Points on a hilly landscape, in no order, each with its height.
From any point a ball rolls to the lowest of the 6 points nearest to it. It stops when none of these is lower. Distance is the straight distance between rows; heights are no part of it.
<650> height 320: [13 -8  4 12  4 -8  3 11  8 21 22]
<265> height 304: [ 14 -16   7   4  -5  -5   7   9   7  16  28]
<383> height 627: [ 17  28   7 -20 -29  17  -7   5  13 -43   9]
<296> height 201: [ -4 -48  15 -24  -8   6  25 -25  -9   1  -4]
<760> height 392: [-14 -16  -2  35  24 -13 -12 -10  -9  36 -15]
<526> height 450: [  8   8   3 -24 -15  11   9  -1   9 -28  -3]
<428> height 509: [ -5 -40   7 -10   9  -6  12 -15  -4  22  -1]
<275> height 283: [ 17 -35  14  -3 -18   4  14   5   5   7  35]
<827> height 339: [  0  22  -6  24  22  -9 -10  17  -1  28   2]
<122> height 323: [-19  -3  -5 -34  -1  -1  12 -13  -4 -10 -28]
<436> height 685: [ 23  -1   7 -18 -33  21  -8  -2   4 -53  16]
<84> height 250: [ 17 -30  16 -14 -20  16  17  -9  -1 -12  16]
<616> height 428: [ -9  19  -9  84   5 -17 -30   6  -7  12  28]
<456> height 343: [ 10  -8   9 -17 -10   9  15 -10   9 -11   7]
<449> height 318: [-21  33 -17 -19  14   0   9   7  -7   1 -35]
<778> height 310: [  8 -10  11 -10  -3   2  16   4  10   3  21]
<797> height 408: [  2  51  -6 -13   6   2   4  28   1   2  -7]
<91> height 305: [ 16 -33  12  11  -9  -8   8  11   7  20  47]
<94> height 470: [  9  30   2 -13  -3   1   4  17  13  -4   0]
<54> height 401: [  1  29   1  57   8 -12 -27  22  -2  24  19]
<262> height 457: [  7 -15   3  48  12 -15 -16   8   3  27  30]
<217> height 322: [-18  26 -13  -1  23  -2  -3  11  -5  17 -24]
<475> height 155: [ -7  29  -8 -31  -9   6   5  -4   3 -20 -19]
<21> height 476: [  9  -7  -4 -28 -24  19   1 -21   4 -50  -5]
<208> height 266: [ 21 -17  14  -9 -22  13  11   8  13 -15  30]
<277> height 504: [-28   5  -3  74  19  -8 -26 -16 -17  27 -22]
<253> height 248: [-27  20 -13 -36  -4   1  10 -11  -3 -19 -33]
<28> height 371: [-17   7  -6   9  28 -12  -7   8  -2  28 -20]
<740> height 317: [ -7   9  -2 -30  -9   5   8 -12   5 -29 -14]
<741> height 452: [-12  11  -4  80   8 -14 -30   3  -5  23  16]
<792> height 440: [ 5 15  2 -8  7  1  3 18  7  7  6]
<469> height 51: [  0 -17   2   9  14 -15   5   0  -2  28   6]
<97> height 388: [ -4  37  -5 -11   6   0   4  15   3  -2 -11]
<37> height 362: [ -7 -14 -12 -29 -25  16 -14 -34 -19 -65 -24]
<668> height 472: [-11  21 -11  39  30 -10 -19   7 -10  30 -18]
<332> height 644: [ 16   5  11 -21 -17  20   3   1  17 -28   9]
<495> height 368: [  2   5  -8  54  18 -12 -20  12  -3  28  10]
<142> height 516: [ 17   7   0 -21 -31  20 -11  -6   3 -60   7]
<304> height 575: [ -6 -27  -2  28  19 -19  -3   0   0  34   5]
<322> height 273: [  6 -49  13 -10 -11   4  22 -10   0  12  16]
<226> height 642: [ -4 -33   4  14  18 -14   3 -11  -3  30   0]
<471> height 366: [ 3 29 -3 18 17 -8 -7 21  1 20  5]
<575> height 277: [ -5  -6  -2 -17   5  -5  13  -2   0   3  -6]
<308> height 246: [-10 -38   7 -30 -17  14  15 -31 -10 -29 -16]
<544> height 364: [  6  46  -4  21  17  -5 -12  32  -2  18   4]
<403> height 420: [  8  22   4  27   8 -11 -15  27   8  22  16]
<236> height 477: [13 42  3 -7 -8  0  0 31  7 -6 10]
<126> height 613: [ 24   2  -2 -15 -31  22 -30  -9  -6 -70   7]
<751> height 494: [  3 -29   3  25  11 -13   0   1   7  28  18]
<577> height 267: [  8 -24  10 -22 -20  16  15 -17   2 -22   0]
<627> height 249: [  1  22  -6 -26 -13   9   4  -6   4 -28 -13]
<348> height 409: [-20   7  -7  20  31 -13  -9   5 -15  30 -31]
<188> height 414: [-17  -1 -10 -35 -13   8   3 -28  -7 -36 -30]
<29> height 333: [ 11 -42  12  -1  -8   2  20  -3   2  19  20]
<568> height 393: [  2   5  -4  55  11 -12 -26  11   2  23  26]
<70> height 495: [ 14  -6  -6 -24 -24  21  -7 -17  -8 -65  -4]
<633> height 389: [ -2   0 -11 -28 -20  15 -13 -21  -5 -59 -13]
<167> height 306: [ -5  -4  -3  19  23 -15  -6   0  -6  29  -3]
<664> height 192: [ -8 -24   9 -30  -4   3  15 -21  -3   0 -12]
<355> height 365: [11 19 -2 18 10 -9 -7 20  4 22  9]
<606> height 413: [  8  16   5 -24 -13  13   9   2  13 -23  -2]
<169> height 102: [-14 -20  -1 -31  -1   1  17 -17  -2  -1 -19]
<395> height 421: [-16  -2  -6  -4  23 -12   0  -6 -13  29 -30]
<250> height 372: [  2 -17   5 -11  -2   0  13   2   8  16  10]
<289> height 387: [-15  12  -6 -17  20  -6   8  -4  -5  11 -25]
<356> height 337: [  1   4  -3  27  11 -11  -9  10  -2  25  10]
<563> height 412: [ -8  -1  -6  51  20 -14 -22   1 -11  37   0]
<494> height 307: [-11 -24  -7 -33 -24  11  -1 -34  -7 -50 -24]
<66> height 300: [-11  14  -5 -21   6   2  12   4   2   0 -15]
<724> height 363: [ -2  11   0 -20  -1   5  10   4   7  -1 -10]
<128> height 172: [ -6  38 -12   3  24  -5  -6  21  -4  22 -13]
<104> height 357: [ 15   5   5   1 -11  -5   7  16  11   9  28]
<48> height 231: [  5 -46  12 -21 -16  14  20 -18  -3  -8   3]

Call two points neighbours if one is among the 6 nearest of the other. Go from one point of each pair to the other, from neighbour to neighbour, staying as low as possible. Name the highest point that can't be avoided.
<169> / <469> | <650>
<169> / <128> | <217>
<169> / <475> | <66>

Where does a ball stop that starts at each point below?
<289> | <169>
<348> | <469>
<262> | <469>
<48> | <169>
<383> | <475>
<668> | <469>
<28> | <469>
<494> | <169>

Write out the way that a ball takes from each point below.
<633> | <494> > <308> > <169>
<403> | <356> > <167> > <469>
<760> | <167> > <469>
<456> | <84> > <48> > <664> > <169>
